Each scene shows the same named points in several views. A view is turned or mirrored, shifted and resized as a whole, has a little noise and may leave points out.

Scene 1
View 1
j617: [ 24  -7   4  16 -14 -14  -9 -12 -10   1  14  10  15  30 -18 -10  -1   6
  32 -19  -6  17  -1  10  -9]
j413: [-11  -7   2  -6  18 -21 -20  -4  43  -4   4 -11 -32   2 -23  -4  -3   8
 -11   0  15   7  17  28   4]
j441: [-17 -13   9   6  17 -16 -25   9  40   3  -6   1 -38 -11 -12 -13   1   7
 -15   3  11   2  24  28   4]
j86: [  1  -7  12  35  -1   0 -21  20  28  20   3  16 -19 -12   8 -31   7   9
   6  10  -7  -1  27  25   7]
j263: [ 23   5   4  14  -4  -4 -11  -6  18   7  21  -1   3  10  -9 -14  -3   7
  18  -4  -7  13   8  18   2]
j64: [  8  10 -23   1  -9  -6 -18  -6  29   4  23 -16 -15   3 -10 -13  -2   4
  26   9  10 -16  39  22  -5]
j925: [-30   5 -18   1  15  -8 -33  18  74  12   0 -18 -66 -38   1 -15   4   8
 -16  27  21 -34  67  41  10]
j336: [  3  -9   3  13  -1 -15 -19  -3  17   3   4   6 -10   9 -13 -12   2   4
   9  -5   1   8  13  20  -3]
j505: [  6   8  -7  20  -4   2 -21   9  41  18  18  -1 -24 -15   8 -23   3   8
   9  18   0 -11  38  26   6]
j800: [ 14 -16  15   5   3 -22 -10 -15  -3  -8   2   5   7  29 -30  -4  -2   5
   9 -25  -2  31 -18  13  -3]
j88: [ 13  10 -16   9  -8  -3 -19  -3  25   6  23  -9 -13   1  -6 -13  -2   6
  21   7   3 -12  34  24   1]
j788: [ -2   2 -11  12   0  -6 -21   8  34   9  10  -7 -27  -8  -5 -16   4   5
  11  10   9 -16  39  26   2]
j527: [ 24   1   6  14  -7 -11 -11 -12   5   5  21   4  10  21 -14 -12  -1   5
  19  -9 -11  20  -3  12  -3]
View 2
j800: [ -2  25  31   1  33 -37   7  -1  17 -25 -21  43  41 -35 -31  11 -38  40
  34  19  21 -21   8   7 -12]
j413: [  1   7  16  -5   6   2  29  22  13 -13  -5  19   9 -45 -19  10 -23  37
  22  35  -8 -26 -20  28  -6]
j505: [  8 -10  14  -4  -9   5  -4  25  -8  -6  11   7 -11 -27   0  10 -29  26
  17  38  17  16  -7  36  10]
j64: [ 19  -5  -4 -17  10   2  -6  21   0 -19 -17  27  -7 -35 -11   7 -35  17
  14  33   6   7   1  36  10]
j88: [  9   2   9  -8   7  -9  -3  15   2 -18  -8  24   5 -31 -14   7 -34  24
  20  30  16   4   3  28   3]
j788: [  7  -5   5 -10  -4   0   6  28  -3 -15   0  16 -10 -33 -12   6 -30  23
  18  29   9   6  -7  37   7]
j617: [  7  16  20  -5  34 -39 -14  -1  10 -27 -21  45  32 -28 -25   9 -45  28
  28  19  33   3  26  13  -4]
j263: [ 11   4  25  -5  23 -20 -16   1   3 -10  -8  30  22 -32 -10  13 -36  29
  26  31  20   2  10  19  -1]
j86: [ -6  -1  28   9 -18 -13  -1  22  -4 -13  21   8   0 -26  -6   8 -34  32
  24  26  29  17  -5  28   4]
j925: [  2 -15  -7  -7 -37  38  34  52  -7  -8  14 -10 -36 -40  -3   4 -17  25
   8  42 -14  -1 -38  53  13]
View 3
j413: [  0  11  -5  -8   3 -10  10 -36  16   0  33 -16 -14  -7  -5   1  -1   0
 -23 -32  -1  -1 -22   8  15]
j800: [  7  41   2 -16  21   2   1 -17  11   6  22  -5 -14  -3 -19  24 -20   3
  -9 -13 -20   3  11  20  -5]
j64: [  4   8 -17  -9   3 -13  20 -18  12 -11  25 -11  -7  -8   4  -6  -6  -7
 -23  -8 -11  -5 -10   2  -4]
j86: [  1   2  -6   2   0 -17  26 -10 -10  -3  17 -12  -7 -13 -11 -11   9 -10
 -17  -8 -12  -6 -20  -5   8]
j617: [  8  31  -4 -13  14  -6  13  -7   5  -2  17  -1  -8  -3 -10  13 -17  -3
 -11  -2 -26  -1   8  12 -11]
j527: [  7  25  -4 -13  10  -9  15 -10   4  -2  21   1  -7   3  -8  14 -12  -4
 -12  -4 -17  -3   4   9  -6]
j88: [  4   5 -18 -10   1 -15  23 -19  15 -16  25 -11  -5  -5   7  -8  -6  -8
 -25  -7 -11  -5 -10   3  -6]
j505: [  1  -3 -15  -3  -6 -19  28 -17   4 -11  24 -10  -6  -8   3 -15   9 -11
 -23 -10  -6  -7 -21  -5   4]
j336: [  1  18  -5  -6  10  -7  15 -18   5  -2  22 -12 -10 -10 -10   2  -5  -5
 -19 -14 -14  -1 -11   6   4]
j263: [  6  17  -7 -12   4 -14  19 -13   6  -3  22   0  -5   3  -5   8  -8  -5
 -13  -6 -13  -2  -2   6  -5]
j441: [ -3   7  -3  -1   1 -10  14 -30   8   1  27 -20 -14 -12 -10  -6   8  -2
 -22 -26  -5  -3 -27   3  18]
View 4
j617: [  5  -8  12 -19   7  -4   5 -20 -47  -9 -10  24   1 -35  -9  18  21 -21
   8  12 -10 -13 -16  24  10]
j88: [ -6 -13  20 -11  -8   9  21 -26 -12   2  -3   7  20  -5 -13   6  23 -13
  -4  -8  -9 -17 -24  24  -8]
j925: [-26  -3  44   8 -28  33  22 -32  26  20  14   1  41  30   0  -6  39  12
 -20 -47 -23  -8 -11   5 -25]
j441: [-13   0  31   1 -13  21   3 -29 -13  10   3  16  23   0   8   9  39   5
  -5 -24 -30   2   8   3  -9]
j336: [ -6  -2  21  -7  -4   9   4 -25 -28   2  -4  21  11 -14  -1  13  32 -10
  -1  -6 -19  -7  -6  12   0]
j64: [ -4 -12  22 -12 -11  12  20 -27 -10  -1   6   8  22  -4 -11   5  26 -14
  -5 -13  -9 -19 -25  28 -13]
j788: [-13  -7  29  -4 -11  17  16 -26  -7   7   2  11  21   1  -5   6  29  -7
  -9 -20 -13 -12 -17  15  -9]
j505: [-22 -14  30   0 -14  18  20 -28  -3  12 -17   4  21   7 -11   8  25  -2
 -14 -19  -8  -9 -20  11  -1]
j413: [  1  -7  22  -4 -12  16   5 -31 -15   4  11  13  24  -5   8   7  35  -2
   0 -20 -37  -2  12  13 -16]
j86: [-27  -5  36   6  -9  14   8 -24 -16  11 -24  16  12  -3  -5  14  26   0
 -12 -13 -10  -4 -14   0  13]
j527: [  5 -17   9 -14   2  -1  10 -25 -38  -1 -14  16   6 -25  -7  18  22 -19
   5   9 -16  -8 -10  20   9]
j800: [ 11  -5   7 -16   5   0  -4 -27 -48  -9  -4  25   4 -36   2  20  28 -17
  12   8 -27  -3   9  18   3]
View 5
j505: [-21 -10  -9  -1  22  -9  -1   6 -17   8  19 -18  -8  28  -4 -12   6  -5
  14   0  -6  -3   4 -12  13]
j64: [-26  -3   2  -2   9 -15   0  10  -5  -4  13 -12  -9  22  -6  -5  11 -12
  17   0  -9  -2  11  -3  11]
j263: [-23   0  -6   3  -1  -8  -3  14 -12  -1   7 -12 -14  -2   2  -8  -3  -7
  13   8  -9  -4   0 -14  12]
j800: [-28   0   2  17 -11   3  -6  21  -3  -2  -6 -19 -20 -16  -4   5  -9 -11
  13  16 -15 -12  -7 -10  11]
j441: [-27  -7  -9  13  27   3  -4  12 -13  10  11 -31 -15  24 -13  10   4  -5
  13   9 -10  -5  -4  -8   3]
j617: [-24  -2   6   8 -14  -3  -4  16  -4  -6  -2 -10 -13 -12   3 -10  -5 -15
  14   9 -16 -12  -2 -11  22]
j413: [-30   0  -8  13  16  -1  -2  16  -8   5  10 -29 -19  17 -15  13   7  -5
  14   9 -10  -1   0  -5  -2]
j86: [-19 -17  -7   5  23   1  -4   5 -21   9  13 -20  -6  23   2 -11  -4  -6
  11   5  -9  -9  -5 -17  20]
j88: [-23  -2  -1  -3   9 -15   0  10 -10  -1  14 -13 -10  19  -5 -10   8 -12
  17   0  -7  -1   9  -6  14]
j788: [-26  -7  -4   2  21  -8  -1  10 -11   3  15 -18 -10  28  -8  -5   8 -10
  16   0  -8  -3   6  -6  12]
j925: [-27 -10 -14   1  48  -6   1   4 -16  14  26 -32  -9  58 -21   8  17  -3
  16  -3  -3   3   8  -1  -2]
j336: [-26  -7  -1   9   9   1  -4  13  -8   2   5 -19 -13   8  -5   0  -1 -10
  14   8 -13  -8  -2 -10  14]
j527: [-24  -1  -2   5  -6  -5  -2  15  -9  -1   3 -11 -14  -7   4 -10  -4  -9
  13   9 -12  -7  -2 -13  16]
View 6
j925: [ 10  -5  51 -21 -53  27  23  28 -32  23  -2  58   6 -31  13 -22 -26 -29
  47  17  24 -11  70 -67 -30]
j86: [ 13   1  25  -2 -17  18  23  16 -21  20   8  40  18  -2  18   8   0  -8
 -13  19   9  -1  61 -49 -14]
j413: [ 16  -6  19 -14 -38  45  -3  10 -25  14 -21  30 -10 -23 -19  -6  17  -1
   9   5  17 -12  51 -29  -4]
j788: [  3   2  14  -1 -26  38 -10  19 -14  16 -11  23   2 -20  -4   4  -6 -10
  -2   2  12  -4  46 -29  -7]
j263: [ 12   5  -3  10  -6  35 -13  15 -11  14  -6  10  10  -9  -8  21   4   1
 -36   8  13  -2  38 -17   0]
j505: [  8   3  21   3 -16  25  11  22 -16  21   6  33  18 -15  13   6 -19 -16
  -8  17  13  -1  51 -45 -14]
j800: [ 10   2  -8   5 -15  47 -23   2 -11   6 -27   1  -6   1 -26  24  43  22
 -35 -14   8  -6  36  -2  15]
j336: [  6   3  13   2 -22  32  -7  13 -12  12 -13  14   4  -2  -6  18  16   4
 -16  -6   8  -1  49 -22   3]
j441: [ 17  -6  26 -17 -39  35  17   7 -27  14 -17  39  -4 -10  -5  -3  21  -1
   7   6  17 -11  60 -41  -7]
j88: [ -1   4  14   9 -15  33 -17  26  -9  19  -4  15  12 -19   1  11 -23 -15
  -8   2  11  -1  43 -30  -5]
j617: [ -1   8  -5  17  -3  39 -28  11   1   8 -14  -4   6   2  -9  36  19  11
 -39 -14   1   3  33  -2  15]
j527: [  6   4  -7  14   0  38 -18  10  -4   9 -12   5   6  -4 -11  28  15   9
 -45  -2   8  -3  34  -7   7]

Which points are out of place in each view (at most two, in the order of its rows)? Write none if all are in place.
view 1: none
view 2: j88
view 3: j800, j64
view 4: none
view 5: none
view 6: j86, j788
